Each row is a point on a landscape with many valleys, with its height.
A ball rolls from a point to the lowest of its 2 nearest points, and stops where none of them is lower. Distance is the straight distance between rows; heights are no part of it.
nonuk height 43.7: [134 150 139 110  98 124 121 108 109 171 105 162 149  95  89 146 186 111
 124 128 115 114 141  74 121 119 109  81 146 150 162 187 121 134 115 103
 111 109 154  77 128 144 173 100 136 174 102 122  98 117  90 133]
mos height 69.8: [167 146 109 135 126 145 139 144 178 151 129 116 153 157 146  92  83 135
 136 132  82  65 134  92  97  97 116 101 156  86 133  96 141  76  74 141
 135  99 132 135 158 104 124 104  66  82 131 159 161 182 141 117]
mif height 49.9: [172 120  93 107 124 136  92 189 154  80 109 153 116 153 132 146  61 126
  69 126 133 140 130 117 183 100 127 124  91  99 115  94  94 130 142 141
 147  86 106 136 107 120 117 148  70  62  88 161 150 119 144 116]
mizo height 46.5: [142 126 169 131 118 108  84 113 118 127 123  81 123 134  93 132 155 142
 137 170 122 113 132 140 131  85 117  97  88 137 121 128 124 181 152 105
 128 156 161 102 134 111 111 137 150 167 138 131 132  88 143 118]
Nolu height 35.6: [159 128  50 168 125 151 110 193 194 138 117 179 159 110 149 131  58 147
  89 125  49 130 172 110 160  58 106 136 117 115 156 130 111 126 104 128
 152  59 106 140 136 155 139 143  72  86 159 142 144 181 116 157]
Selim height 29.3: [126 127 168  73 101 118 110 153 127 149  92  96 160 147  95 122 114  81
 105 138 149  94 119 126  98 153 106  35 102 135 139 161 132 107 120 134
  87 139 141  94 142  77 176  90 130 165 104 124 137  83 124 137]
Fenu height 34.4: [120  94 168 144 165 121 155  89 107  91 142  95  83 128 153 121 115 193
 189 151 141 103 142 129 110 146 130 200 147  94  90  54 188 121 120 126
 162 172 128 163 130  99  80 120 168 131 146 139 176 138 185  63]
bifiz height 48.3: [115 123  90 146 145 123 167 128 132 141 153 136 156 167 153 101 107 164
 139  87 107 107  93 139 119 143 168 160 144 118 152 127 142  61 101 143
 133 108 122 157 151 127 135 142 131 103 132 117 150 177 111 123]
gese height 55.7: [152 165 139 124 109 142 124 145 119 145 105 133 148 147 107 119 115 101
 121 122 103  63 144 103 105 109 112  66 120 113 122 130 130 106 116 122
 117  91 158  87 151  84 140  92  86 122 121 134 136 118 126 133]
mur height 58.9: [120 139 131 120 115  96 128 115  95 138 158 198 126  91 134 145 205 118
 112  85 131 166 121 102 130 124  95 150 137 138 165 208  97 143 116 110
 111 136 110 112 113 213 149 139 178 146 129  87  68 115  84 137]
posev height 19.3: [120 180 145 171 105 143 133 215 119 118 113 122 130 169 124 161  89 133
 160  89 148 112 164  98 101 143 119 116 119 165  88 128 110 144 153 122
 129 114 100  63 124 114 123 118  99 120 116 146 122  96 102 131]
tor height 6.2: [117 164  89 197 138 121 147 183 130 112 142 165 118 120 136 183 111 119
 199  74 139 142 159  98  96 144 140 170 183 169  92 161  95 132 139 139
 111  90  83  63 113 158 106 131 128  93 128 141 118 152  96 153]
namin height 51.9: [133 133 191 153  96 118  45 151 131  99 120  78  83 179 113 134  86  97
 149 196 138  68 114 125 134 103 105 104 130  82  98  97 145 183 147 135
 103 156 149 126 118  63 115 117  98 109 143 191 193  76 189  84]
nesut height 23.6: [107 105 154 164 177 114 165 103  72 125 141 102  74 117 144 163 145 120
 180 142 159 128 157 128 139 177 131 190 144 139  54  75 163 130 161 120
 177 166  97 130 129 109  91 129 161 158 190 146 126 113 196 105]
met height 42.2: [128  98 155 134 127 114 124  60 117  87 131  88  95  88 153 139 129 188
 128 173 124 132 106 179 166 110 131 176  76 124 106  66 160 178 144 116
 174 163 153 183 122 116  76 128 157 129 131  98 153 137 146  96]
Rirak height 44.9: [116 119 102  65  90 138 125  84 143 185 109 120 186 140 121  94 103  95
  62 113 131 130  84 188 128 151 161  88 106 106 191 163 123 100 138 139
 125 110 114 198 119 130 159 147 104 114 129  84 115 117 138 135]
loga height 40.1: [ 92 134 123  95  98 130 146  95 116 184 128 113 185 134 121  91 119 104
  88 105 142 119  95 172 107 159 148  80 120 135 183 185 143  91 136 127
 119 114 137 148 138 125 172 130 134 152 127  76 104 113 117 138]
Renut height 19.0: [ 96 106 146 180 187  89 142  94  79 139 129 115  75  91 134 181 174  94
 184 162 164 156 160 141 157 145 126 182 144 148  42 103 142 171 162 119
 174 164 108 119 116 138  94 133 170 167 205 135 109 110 193 107]
sofab height 60.5: [139 151 104 120 101 155 129  99 123 171 119 142 174 122 114 105 137 115
  94 130  88 120 127 138 122 111 129  91 111 111 170 145 122 113 125 117
 130  93 153 137 139 130 143 115  98 131 125 111 105 137 103 140]
Vuti height 13.9: [105 114 169 164 185 106 157  72  94 152 136 104  82  82 110 157 177  69
 189 153 142 151 157 141 127 148 127 159 181 153  52 121 133 146 147 136
 125 165 116 103 129 130 103 120 164 163 198 140 107  93 174 153]
nobo height 35.0: [138 123  84 142 159 116 127  93 106  98 162 180  95  92 142 133 203 150
 127 125 135 171 132 130 146 101 134 189 117 125 128 122 109 171 135 120
 138 142 142 131 118 187  80 138 153 125 135 102  90 136  87 134]
kufe height 58.0: [139 151 132 117 112 142 138 117 124 151 117 123 156 154 120  95 109 115
 109 124 111  83 118 138 105 127 129  91 110 107 146 130 130  87 115 137
 119 108 147 134 148  92 124 106  95 117 120 121 129 133 121 132]
gime height 33.1: [125  89 112  56 111 130 125  88 128 131 114 126 164 128 142 108 135 126
  53 140 157 173  88 192 172 139 157 120  75 134 176 137 123 125 156 139
 129 124 124 181 110 154 143 163 136 135  90  83 111 115 118 129]
nafil height 18.8: [116 140 173 176 173 128 142  64 110 146 121 101  89  69  93 140 173  68
 200 141 115 120 171 133 116 114 129 145 211 157  60 121 120 156 126 133
  86 152 139  85 131 104  91  95 163 160 173 123 133  99 154 155]
lufib height 38.4: [ 93 108 109 102 121 122 140 115  98 128 134 152 158 145 148 114 119 128
  71  96 151 153 107 191 166 155 151 132  79 144 170 167 115 111 148 149
 125 119 117 157 126 151 160 164 152 132 110  80 121 117  90 138]
Gige height 51.0: [129 114 168  63 113 114  94 122 149 125 116 119 144 122 100 117 168 135
  63 168 121 173 125 136 146 125 128  50  96 157 193 173 113 167 132 123
 109 130 129 139 118 170 155 154 154 188  92 115  96 101 111 121]
kupi height 45.7: [170 103  99  74 107 125  79 155 145  72 108 138 116 128 133 156 100 141
  49 136 146 163 104 142 212 106 137 134  65  92 124  63 108 141 152 134
 146 102 127 152 112 119 115 152  94  74  89 144 137 128 152 119]
nibe height 15.8: [112 127 134  91 126 122 143  79 116 172 158 134 145  92 114 107 199  99
 123 144 141 153 110 127 103 136 121 101 161 158 186 183 156 130 135 103
 116 126 154 126 135 162 154 120 163 179 115  92  55 108 111 134]
buna height 28.4: [123 106  94 175 188 100 180 110 112 102 160 167  92 109 150 134 154 118
 174 104 147 159 130 133 146 158 149 198 182 130  91 136 128 110 134 152
 138 144  94 109 126 174 101 136 156 111 167 118 101 147 106 161]
dafi height 23.0: [122 141 172 163 176 121 118  40 111 151 136 110  87  55  83 121 199  70
 185 157 103 133 146 139 120  76 118 142 199 153  92 142 110 173 125 118
  95 150 155 114 116 131  95 115 172 149 149 110 110 103 132 139]
fipat height 39.7: [ 97 154 127 117  89 111 127 137  87 161 109 160 155 121 114 156 139 119
 108  79 123 124 133 115 118 140 116  84 114 155 157 196 117 122 120 119
 118  97 135  86 132 158 190 118 149 160 123 115 110 124  77 150]
lenug height 35.5: [ 92 136 136 110 101 110 145 133  87 158 136 131 164 138 126 130 121 112
 103  79 153 132 114 161 119 166 130  91 105 160 155 194 133 100 134 130
 111 111 129 120 145 142 190 131 158 157 133  99 109 119  89 155]
bug height 56.9: [120 104 187  84 121  88  90 167 127  99 108  97 131 150  95 170 130 143
 101 150 162 157 163 130 148 153 133  58  73 152 126 150 104 184 144 115
 106 181 108 104 112 126 142 153 165 202 111 142 125  71 140 123]
bena height 67.0: [127 127 170 146 139 104 119  91  95 140 135  89 112 119 109 129 158 119
 180 147 136  93 142 122 108 128 132 152 139 138  81 100 156 133 150 115
 120 153 155 106 141  82  86 121 167 159 160 140 118  91 174 121]
Pur height 29.7: [157 123  53 167 164 118 119 121 145 100 151 192  94  98 146 142 181 152
 154 126 116 168 140 121 133  91 142 207 145 118 127 123  93 160 113 129
 125 119 123 111 113 189  56 135 134 105 124 111 107 163  83 138]
dez height 38.6: [112  85 176 145 146 108 139  71  97  95 143  92  84  99 159 136 113 191
 161 177 126 105 127 158 143 138 120 189 105 101  83  66 189 156 133 124
 184 175 131 188 117  90  77 119 176 132 146 102 176 126 181  57]
Duden height 41.1: [161 112  54 167 138 157 118 190 193 120 120 149 139 140 165 126  73 173
 107 137  84 130 141 104 154  74 112 152 114 128 142 106 107 123 100 140
 160  74 102 117 138 152 107 149  80  81 127 141 155 184 117 133]
pabi height 39.6: [127 123 128 120 142 113 122 101 101 120 150 143 110 113 134 126 201 148
 119 134 151 161 136 131 141 111 124 144  96 147 142 142 124 174 144 120
 136 151 150 124 132 183 115 143 158 158 128 102  84 103  89 129]
Gulu height 68.7: [137 124 169 180 131  85  98  82 102 135 139  82 116 109 116 136 142 139
 195 170 116  81 127 132 129  89 131 173 135 128  81  76 152 174 151 114
 145 151 147 128 117  78  55 124 158 153 172 132 143  92 180  77]
sav height 34.3: [172 139  95 132 119 171 122 158 173 158  98 141 187  71 132 102  99 117
  81 126  36 134 162 129 165  68 120 102 127  79 186 110 133 128 112 104
 140 101 132 186 148 132 139  99  61  91 177 128 105 171 134 173]
pesu height 54.1: [128  96 170  45 126  79  87 141 136 101 110 114 148 136 107 145 140 138
  69 154 166 175 140 140 160 156 141  52  77 154 157 160 108 161 146 129
 101 153 110 137 115 147 150 163 169 193  79 133 104  82 126 118]
zeru height 58.4: [ 93 159  58 122 122 134 140 114 138 184 134 149 182 150 144 109  86 145
 118  84  60  96 107 134  91 128 166 110 150 105 162 151 127  71 114 118
 129  97 114 177 170 112 178 136 109  97 153 111 159 199 128 139]
rarir height 49.1: [156 105  94 114 116 153  90 145 161  56 106 129 101  99 149 155 113 169
  73 148 113 181 117 163 217  94 136 153  74 109 124  63 102 167 130 136
 154 115 141 145 115 123  95 151 100  88 105 126 140 157 134 135]
Zir height 53.5: [159 159 123 134 100 134 101 124 122 144 126 189 113  99  93 147 217 150
 106 137  92 151 140  83 140  67  95 117 110 123 157 156  88 191 105 109
 117 106 140  99  95 191 127 130 118 130 129 123  87 133  84 131]
remep height 13.1: [106 188 113 187 105 129 136 216 119 114 125 159 136 127 124 197 107 132
 182  75 144 139 174  81  86 132 122 145 144 185  90 149  95 150 162 126
 116  83  85  50 111 148 129 127 105 100 118 157 123 126  92 133]
gaki height 61.3: [110  93 174  95 147 112 153 136  97 119 132  83 112 150 153 126 122 127
 113 142 188 131 123 164 135 199 121 125  79 147 115 123 152 110 162 128
 121 188 120 146 129 107 143 136 160 164 138 112 125  74 145 137]
radaf height 50.6: [157 148 107 139  93 155  94 162 132 115 118 199 126 105 105 144 175 160
  79 128  83 159 153  98 166  64  86 124  80 115 161 143  84 192 116 124
 137  83 134 105  89 194 126 139  98 118 143 134 112 134  84 137]
gog height 47.5: [126 173 104 149 110 119 135 108  93 155 111 189 135  87 113 165 153  89
 151  80 105 117 149 101 109 128 135 123 171 130 139 200  98 114 110 114
 110  94 143  82 124 151 159 102 127 134 121 124 116 151  82 155]
nezub height 26.1: [152 127 175  78 100 106  86 197 138 129  77 126 150 153  62 155 110  93
  74 139 126 102 155 101 140 120 100  21  92 111 120 168 112 137 132 127
 106 114 127  78 116 106 175 120 102 128 102 155 146  85 136 135]
Rov height 33.5: [123 117 176  96 118 108 131 139 117 143 131  76 149 137 110 133 140 100
 134 138 164 111 133 126  92 181 107  72 105 165 120 141 150 116 135 123
  92 164 145  91 146  85 159  97 168 194 132 121 114  75 133 148]
num height 34.8: [104 100 148  94 156 122 170  45 110 157 179 110 114  69 112  81 212  74
 141 173 141 160  93 147 101 136 137 132 193 163 157 160 180 123 153 106
 137 142 156 157 127 147 116 141 178 170 143  96  56 107 162 138]
nonop height 27.0: [158 126  66 126 113 158 109 159 176 143 101 166 183  92 145 113  72 123
  74 120  49 148 152 144 181  79 126 120 105  88 184 125 107 126 118 128
 147  85 103 190 137 145 142 136  78  86 166 126 132 171 119 164]
Loven height 22.3: [127 139 101 172 151  97 152 113 108 112 160 187 108  93 134 142 161  90
 161  82 132 155 133 139 125 134 139 177 174 122 115 185 102 123 114 132
 114 131 113  95 122 184 118 128 156 113 147 104  94 148  83 169]
musa height 23.9: [ 84 160 123 133  94 133 129 207 102 117 123 147 122 176 135 160  64 112
 125  30 144 134 123 144 106 152 134 116  97 186 103 153  96 113 144 123
 114  88  90 103 125 127 199 156 141 118 134 144 150 134  89 159]
Buni height 19.9: [164 149 181 113 112 131  83 206 145 109  94 115 116 163  71 159 108  89
  90 152 119  87 160  96 140  94  97  42 100  96 103 137 120 162 142 123
 103 112 137  79 115 100 149 121  77  97 117 166 161  78 169 130]
kad height 49.3: [151 126 180 142 108 123  69 128 132  98 115  77 105 154 104 133 120 126
 132 178 123  90 116 148 134  82 108 101  92 105 106 101 122 175 149 121
 121 158 158 118 130  87 102 126 114 127 143 153 164  90 168 107]
Gugo height 20.1: [135 155 170 133 109 138 105 118 119 120 121  89 109 167 111  99 120 118
 183 146 122  55 131  90  72 122 108 121 159 103  96  74 151 119 115 144
  99 146 164 105 148  54  92  99 122 125 143 173 160 113 177 104]
megov height 22.8: [135  87  35 167 158 124 139 132 162 102 161 168 100 117 172 138 147 188
 156 127 118 154 119 110 153 114 142 233 137 129 127  98 126 138 113 144
 143 105 115 112 132 180  76 149 137 101 108  99 137 182  87 136]
Ruru height 30.4: [115 103 178 102 139  91 125 119 110 145 158  59 140 114 118 136 147 100
 150 160 160 128 139 121  77 184 107  78 116 173 111 135 168 140 147 120
 112 176 141 108 143  72 149 103 203 219 167 136 106  71 175 142]
zam height 44.7: [120 156 119 155 127 113 165  78  98 149 132 159 135  83 120 149 145  72
 165  73 127 124 127 125 112 154 155 133 192 149 123 189 118  89 113 119
 102 113 138  90 138 136 163  92 138 132 132 120 108 147  96 174]
Kan height 50.5: [152 177  83 170 123 123 137 132 124 149 107 176 132 107 122 158 134 105
 167 101  84 105 166  91 100 104 147 121 184 127 121 169  97 113 107 125
 127  69 135  76 122 131 125 114  97 111 115 135 131 167  88 151]
detam height 41.4: [161 107 113  88 100 109  46 175 133  65 115 113  98 120 113 188 119 155
  52 143 157 163 115 133 219  89 126 120  64  92 101  71 114 188 167 104
 148 112 135 126 103 122 122 157 100  84  97 148 147 105 172 102]
pufes height 26.5: [111 108 150 110 123  96 176 113  93 156 169  95 159 124 128 133 126  96
 135  98 171 133  98 146 102 205 117  94 130 172 120 162 175  76 146 123
 120 137 125 100 147 116 192  99 165 170 158 117  91  90 123 166]
Pumep height 49.4: [116 133 149 169 141 163 143 187 163  89 121 110  88 186 161 110  54 178
 160 128 188 117 129  89 111 171 126 175 141 111  75  76 132 127 126 130
 139 178  85 150 109 105 112 126 119 117  82 152 178 129 142  83]
Peno height 60.0: [129  99 140  95 148 142 137 153 165 113 125 122 116 185 159  81  57 167
 160 135 168 131  91 130 106 150 142 160 152  73 124  98 153  66  86 184
 126 159 118 206 107 111 175 124 110  80  65 162 203 151 134  69]
Luti height 29.9: [ 93 157 103 153 116 126 145 176  97 126 140 150 138 168 145 140  78 129
 140  43 123 117 120 136 101 144 153 129 125 160 122 154 115  92 121 129
 123  93 113 116 152 121 173 149 138 120 140 132 137 155  98 157]
rezot height 47.2: [123 151 105 144 101 137 116 156 114 125 112 184 133 135 116 147 147 151
 101 108 104 137 159 112 140 100 113 114  86 129 143 162  92 158 124 138
 137  82 132  88 114 167 136 138 108 122 125 124 118 120  70 138]
voluz height 56.1: [145 159 124 134 106 109 118 119 106 148 130 211 115  85 106 160 212 124
 116 106 107 149 142  84 122  90  94 143 145 126 145 187  75 157 108 110
 107 120 127  92  91 196 123 134 146 126 118 104  82 129  82 136]
Tipom height 51.4: [156 104 104 117 119 172 106 109 158  83  96 116 126  93 147 115 141 165
  85 152 104 164  95 175 186  90 143 151  83 112 156  70 119 152 117 119
 155 133 158 176 133 128  88 136 110 111 125 125 131 178 130 134]
zibi height 27.7: [120 119 125  88 118 148 122  87 121 146 135 130 152 126 132 101 169 132
  71 148 133 166 107 173 138 122 133 115  93 143 191 150 126 142 142 124
 126 129 150 159 128 166 136 144 136 158 110  86  90 111 100 131]
katil height 61.4: [122 122 139 120 134  81 160  96  94 141 167 172 113  76 137 143 193  91
 131  98 156 183 118 124 136 152 101 144 166 144 130 204 121 121 129 123
 122 154 110 104 119 200 160 124 186 137 156 100  55 110 102 161]
dila height 46.1: [154 123  96 152 133 151 122 194 182  95 116 134 116 172 149 117  51 158
 103 133 122 124 133 104 143  98 118 135 114 115 117 104  97 120 111 150
 151 104  99 132 123 122  99 145  79  73  92 151 171 146 129 117]
rukid height 66.9: [140 128 109 128 134 138 141 153 182 156 132 111 156 183 157  87  73 155
 146 122 106  86 109 105  99 104 122 132 156  89 141 116 138  61  68 158
 134 118 111 166 149 120 153 124  86  78 121 153 184 181 133  97]
Mudit height 36.5: [100 118 106 195 196 121 175 140 124 100 142 124  74 122 150 173 132 141
 188 134 169 164 171 106 145 175 145 221 183 153  50  74 142 144 159 128
 160 158  64 104 115 139  76 135 137 124 165 141 123 149 162 103]
vener height 29.1: [120  89 143 151 188 114 181  84 100 107 142 109  90 115 139 133 150 165
 184 134 136 127 142 126 128 166 152 200 167 115  82  73 172 104 140 128
 162 166 119 142 137 123  76 138 166 136 164 143 140 134 173 103]
Rulup height 32.8: [117 121 101 182 195 109 163 130 128  99 139 152  78 113 140 159 154 126
 182 121 157 160 169 123 137 150 148 208 175 138  69 114 121 154 149 138
 138 148  90  97 120 165  72 131 138 114 158 128 108 134 121 133]
Bego height 43.3: [107 131  97 132 123 132 148 130 112 121 133 155 150 165 148 109  99 141
 107  95 122 125 109 161 139 146 154 138  94 130 152 143 116  97 126 151
 133 109 123 151 142 129 128 146 125 115 122 106 140 142  89 130]
Mov height 39.9: [105 126  90 205 177 141 165 170 148 103 140 115  87 141 155 152 104 184
 180 130 183 149 171  77 128 162 134 224 173 161  62  71 138 147 150 122
 154 155  71 104 120 126  69 143 138 121 110 139 132 153 153  86]
zan height 45.2: [126  99 153 109 137 139 145  65 121  97 133  93 114 119 142 106 143 175
 119 159 133 123  91 180 136 124 138 153  86 122 135  76 165 137 141 124
 147 166 157 185 131 117  80 134 153 132 128 115 145 132 155 109]
tumed height 43.4: [136 119 146 122 128 128 107 101 119 106 123 106 108 131 118 136 163 158
 114 162 132 143 134 158 155  94 130 127  71 144 132 118 118 178 152 114
 142 148 159 125 129 143 104 148 140 153 128 113 120 103 114 126]
Gafak height 53.2: [164 175 111 144 117 137 133 120 118 151  96 153 149 109 104 144 137  88
 158 106  94  76 159  80 106 109 133  93 170 130 112 153 116 104 118 112
 122  81 154  62 134  96 143  87  93 132 112 137 130 137 114 134]
pif height 56.8: [136 126 143 109 132 136 112 168 168 114 109 127 104 201 143  90  34 129
 148 125 170 111  96 103 123 141 135 128 154  79 115 103 135  83 101 185
 129 142 105 196 106 103 160 130  84  77  73 197 188 136 133  80]
Fomuz height 46.4: [ 95 145 116 207 136 179 138 206 183  92 129 105  91 161 151 124  51 203
 140 149 196 148 143  69 123 157 115 196 138 133  56  76 126 157 135 112
 147 187  60 131  98 112  85 141 129 109  57 137 177 151 155  66]
toteb height 38.5: [121 123 135 121 145 145 163  21 117 166 158 119 127  68 105  85 202  73
 146 148 120 133 106 144  96 131 150 140 204 140 155 146 158 103 119 112
 111 133 167 143 124 123 102 122 142 144 121 101  77 132 141 145]
nage height 15.0: [114 157  77 171 130 109 139 149 107 118 146 189 120 122 138 158 133 125
 159  72 122 134 141 117 112 127 143 164 151 136 122 166  99 125 124 137
 123  89 117  87 132 164 127 148 138 116 137 127 108 155  82 153]
Mudeg height 4.5: [146 165 156 159 122 165 103 208 167 102 112 116  98 194 120 102  51 100
 141 140 145  70 146  64 100 115  93  79 157  97  85  99 126 142 118 152
 122 128 113 124 127  91 116 112  49  80  98 195 170 115 160 115]
rik height 24.9: [125 146 153 129 115 130 121 198 117 101  97 122 114 185 132 149  87 133
 121 114 155 124 151 131 133 139 126 113  89 134 103 125  98 136 155 132
 121 132 109  92 115 111 122 137 103 121 103 137 139  82 113 127]
nelo height 54.6: [129 108 180 118  99 125  46 130 141  90 122  97  79 162 117 134  73 109
 142 188 150  91  97 127 161 112 108 121 139  64 117  68 160 166 147 147
 123 148 164 178 110  79 121 118  82  83 119 235 191 100 196  76]
nipo height 24.0: [110 143 156  83  85 103 119 172 113 155  88 112 163 160 106 142  77  78
 103  87 155  97 121 146 105 157 123  54  96 148 135 181 116  88 124 128
  99 114 110 112 135  94 207 109 131 138 108 128 146 107 106 147]
vab height 16.6: [136 104  62 109 114 161 114 124 157 127 117 162 179 111 159 111 102 140
  71 122  81 168 107 177 184 116 143 143  89 106 190 112  96 115 121 138
 150 100 108 190 129 149 131 145  93  99 132 108 137 172 103 149]
kug height 13.8: [127 163 182 144 110 152 102 167 138 106 118 101  91 194 123  97  83 111
 169 149 143  64 132  88  84 133 101 108 149  99  96  82 139 132 123 150
 109 149 138 117 140  68 113 102  89 115 124 183 172 105 163 106]
nalu height 43.5: [ 93 165 103 135  93 124 122 165  93 141 111 193 143 138 119 153 115 129
 114  66 102 122 154 120 118 120 119 111 104 142 143 187  96 130 121 129
 129  76 126  94 122 157 172 145 133 130 135 122 124 145  73 158]
ranet height 36.3: [148 110 142  97 114 115  79 155 131  85  99 112 109 147 106 164 125 147
  68 158 154 152 138 146 192  95 136 100  61 115 117 113  91 176 164 115
 127 130 132 108 111 130 120 165 115 125 101 140 148  88 141 116]
kem height 59.2: [115  96 170  86 134  91 118 175 112 104 112  84 106 162 139 171 108 123
 106 144 195 153 151 149 157 189 131 108  62 152  96 130 118 153 162 109
 114 197  99 120 110 113 149 141 157 180 118 132 132  69 146 130]
gavo height 22.4: [122 131 115  92 103 148 126  78 122 179 149 138 157  99 126  96 190 119
  87 146 112 166 107 146 106 121 123 112 136 141 213 163 129 146 124  93
 130 116 152 161 128 170 152 131 121 160 111  82  61 121 101 122]
gisal height 31.0: [ 95 102 156  93 121  94 157 139 104 143 153  96 164 136 136 130 120 109
 100 100 175 154 106 173 121 206 119  80 100 178 146 186 151  99 140 137
 111 144 111 123 139 142 201 126 176 177 139 103  97  88 107 160]
Fomit height 31.2: [128 114 150  98 141 124 123  43 110 156 173  98 118  66 112  98 213 100
 152 179 120 156  94 146 104  89 129 142 165 172 164 148 154 161 142  90
 136 136 175 159 121 146 104 139 173 160 133 106  67 115 141 117]
kar height 21.9: [112 111 150 106 131 106 168  87 106 166 164 108 147  93 121 118 173  82
 138 121 161 144 104 130 106 181 123  98 168 173 147 176 173  94 143 120
 116 138 144 103 136 134 175 106 172 186 139 105  63  94 128 161]
Dok height 47.4: [123 140 154  88 102 118 105 113 130 159 123 145 147 108  91 121 190 135
  86 151 104 150 126  93 121 132  95  55 128 159 202 187 122 158 111 102
 104 114 139 118 119 164 176 122 151 194 100 110  78 115  93 122]
mugo height 63.3: [146  97 116 104 141 160 141 153 194 135 119 104 144 175 172  81  74 178
 147 148 136 127  93 125 113 103 129 170 148  74 141  93 142  65  70 175
 142 136 116 188 123 126 171 128  91  68 101 153 205 180 138  76]
Fibas height 63.2: [113  98 163 126 160 112 170 111  74 131 152  90 112 129 144 140 149 121
 149 140 175 138 122 140 126 199 117 146 114 155  87 108 171 104 164 125
 156 175 121 124 145 120 138 127 165 171 182 128 102  86 160 147]
Zusog height 48.4: [136  86 137  92 116 164 132  76 156  79 105  87 128  86 154 107 137 174
 103 159 114 146  63 198 165 113 150 160  93 105 151  61 158 139 111 132
 159 162 159 204 121 119  86 131 132 108 125 118 147 182 159 109]
Nilo height 41.5: [126 136 141 142 142 131 174  51 107 156 145 134 136  75 108 105 172  65
 163 117 130 118 121 132 110 157 152 137 205 150 128 155 148  76 118 126
  99 136 151 107 136 110 126  99 138 142 128 112  97 129 126 166]
sug height 53.8: [ 85 136  80 125 132 129 142 147 147 154 146 142 165 187 154 100  77 157
 120  73  85 106  92 141 101 130 174 140 148 121 146 144 123  61  97 138
 120 108 101 183 174 108 180 159 129  91 144 121 185 196 132 121]
zaz height 43.2: [ 98 118  76 194 155 159 145 182 172  86 140 118  93 149 160 136  82 218
 153 145 162 143 151  75 137 139 126 211 135 148  79  74 122 162 136 125
 153 145  85 106 120 127  74 148 124 103  73 116 156 155 136  89]
sumat height 30.7: [134 119 154  99 115 116 112 161 120 117 102 124 132 157 114 141 128 134
  86 130 149 141 144 147 156 129 129  88  73 132 135 154  99 144 148 134
 116 136 127 106 124 139 141 154 127 146  98 123 125  86 103 137]
dokig height 27.1: [117 119 175 118 178 106 129  41 111 151 163 109  88  44  94 113 221  68
 171 183 121 163 116 139 112  85 107 141 196 166 126 162 126 169 130 107
 110 155 147 148 121 152 115 131 189 152 150 100  83 107 143 130]
mena height 22.1: [138 120  92 105 109 171 145  89 164 179 123 119 192 126 137  78 120 134
 104 130  74 115  94 160 108 128 153 110 129  88 186 108 139  87  99 133
 141 126 134 189 135 121 116 106  80 105 149 113 126 173 141 127]
sotiv height 12.8: [135 127 116 112 129 151 162  79 142 158 147 113 177 134 129  80 144 138
 143 128 100  91  94 135  82 144 158 134 154  90 166 100 163  65  88 142
 122 128 156 162 134 106  99 108 106 114 138 125 133 163 150 114]
medas height 72.0: [192 161 107 142 123 157 127 128 169 146 121 127 152 122 123 105 113 107
 136 141  63  62 153  71 109  77 115  88 159  89 124  91 143 103  93 117
 127  87 155 110 153  90 111  82  65  96 142 159 144 170 159 131]
mema height 65.2: [125 124 158 132 145 124 154 105  95 129 141 107 119 139 128 116 153 133
 154 123 149 105 129 130 112 158 136 139 121 140 108 109 152 106 145 129
 124 154 149 117 149 103 101 124 148 154 142 129 105 101 137 139]
Fito height 13.0: [160 161 165 139 115 151  92 201 151  93 102 113  91 180 101 136  78  98
 113 148 137  85 149  93 122  95  97  79 121  99  96 109 118 156 147 134
 121 117 125 103 125  92 118 121  58  79 108 173 164  97 167 122]
Kur height 15.2: [122  91  64 145 159 137 151 128 154  95 150 152 118 139 173 117 118 197
 119 125 112 152 107 138 165 139 145 203 110 129 138  81 137 118 110 148
 149 113 129 141 135 150 101 147 136 105 102 100 151 172  91 130]
dera height 62.2: [116 164  55 130 106 136 132  93 116 184 125 164 184 106 127 116 114 116
 107  95  59 116 135 125 105 116 142  99 147 104 174 165 117  98 124 111
 133  84 139 156 146 127 170 114 104 108 139 111 120 172 105 152]
fedof height 29.0: [153 133  99 108 105 187 126 112 167 169 101 121 188  95 128  88 110 107
  86 137  58 129 118 149 140 102 131  86 122  77 189 110 132 118 114 112
 143 120 134 195 137 122 131  98  69  94 166 115 107 165 151 153]
lor height 26.2: [115 109 166  98 150 104 134  94 118 150 166  91 133  85 109 133 190  98
 152 151 154 150 126 117  99 163 118  89 156 177 131 153 168 126 148 113
 116 157 150  99 142 114 149 110 202 213 147 122  74  82 147 152]
vipa height 26.9: [165 143 138 128 122 145 125 100 150 133 131 103 138 143 121  88 133 128
 179 140  91  64 127  89  78 112 125 124 170  91 120  73 150  91  88 147
 110 121 166 118 151  78  84  98 102 114 135 167 158 158 168 107]
biraf height 17.1: [ 91 168 140 101  83 121 120 190 101 147  89 133 145 170 114 161  70  98
 102  48 137 113 134 140 104 149 122  77  90 171 119 178 101  98 129 119
 106  86 100 101 132 111 221 142 137 127 131 136 157 129  94 162]
punap height 6.3: [121  93  57 122 133 152 132 123 162 101 136 162 144 124 171 115 104 170
  84 123  97 158  97 175 191 133 149 180  90 115 158  89 113 120 106 154
 144 106 120 174 123 142 114 148 121 104 100  94 154 183  87 134]
dibot height 52.9: [129 142 158 142 138 145 138 176 154 106 123 109 107 202 152  93  63 155
 161 113 157  89 111 103  96 156 127 137 144 104 107 101 134  92 100 158
 127 152 112 155 125 102 124 122 103 106 102 162 176 128 130  99]
nunit height 22.2: [160 117 139 108 132 149 139 103 167 136 137  95 150 144 137  76 133 157
 174 148 100  91 111 116  74 113 134 146 158  78 147  69 166  70  75 153
 125 138 164 153 149 110  98 105 107 105 138 159 171 177 168  91]

Call two points neighbours if one is among the 2 nearest of the other. Go from one point of each pair to the other, from neighbour to neighbour, staying as low as possible. Name the highest point that can't be avoided.
kar and Mudeg: Rov
Mudeg and tor: mif
kar and Vuti: Tipom
nibe and punap: sav
Mudeg and sotiv: vipa
biraf and sotiv: Selim

For each start below, name the point where the ball stops.
dera: nibe
Fibas: kar
Gafak: Vuti
nelo: punap
zaz: tor
mif: tor
namin: punap
Tipom: Vuti
mos: tor
voluz: kar
rarir: tor
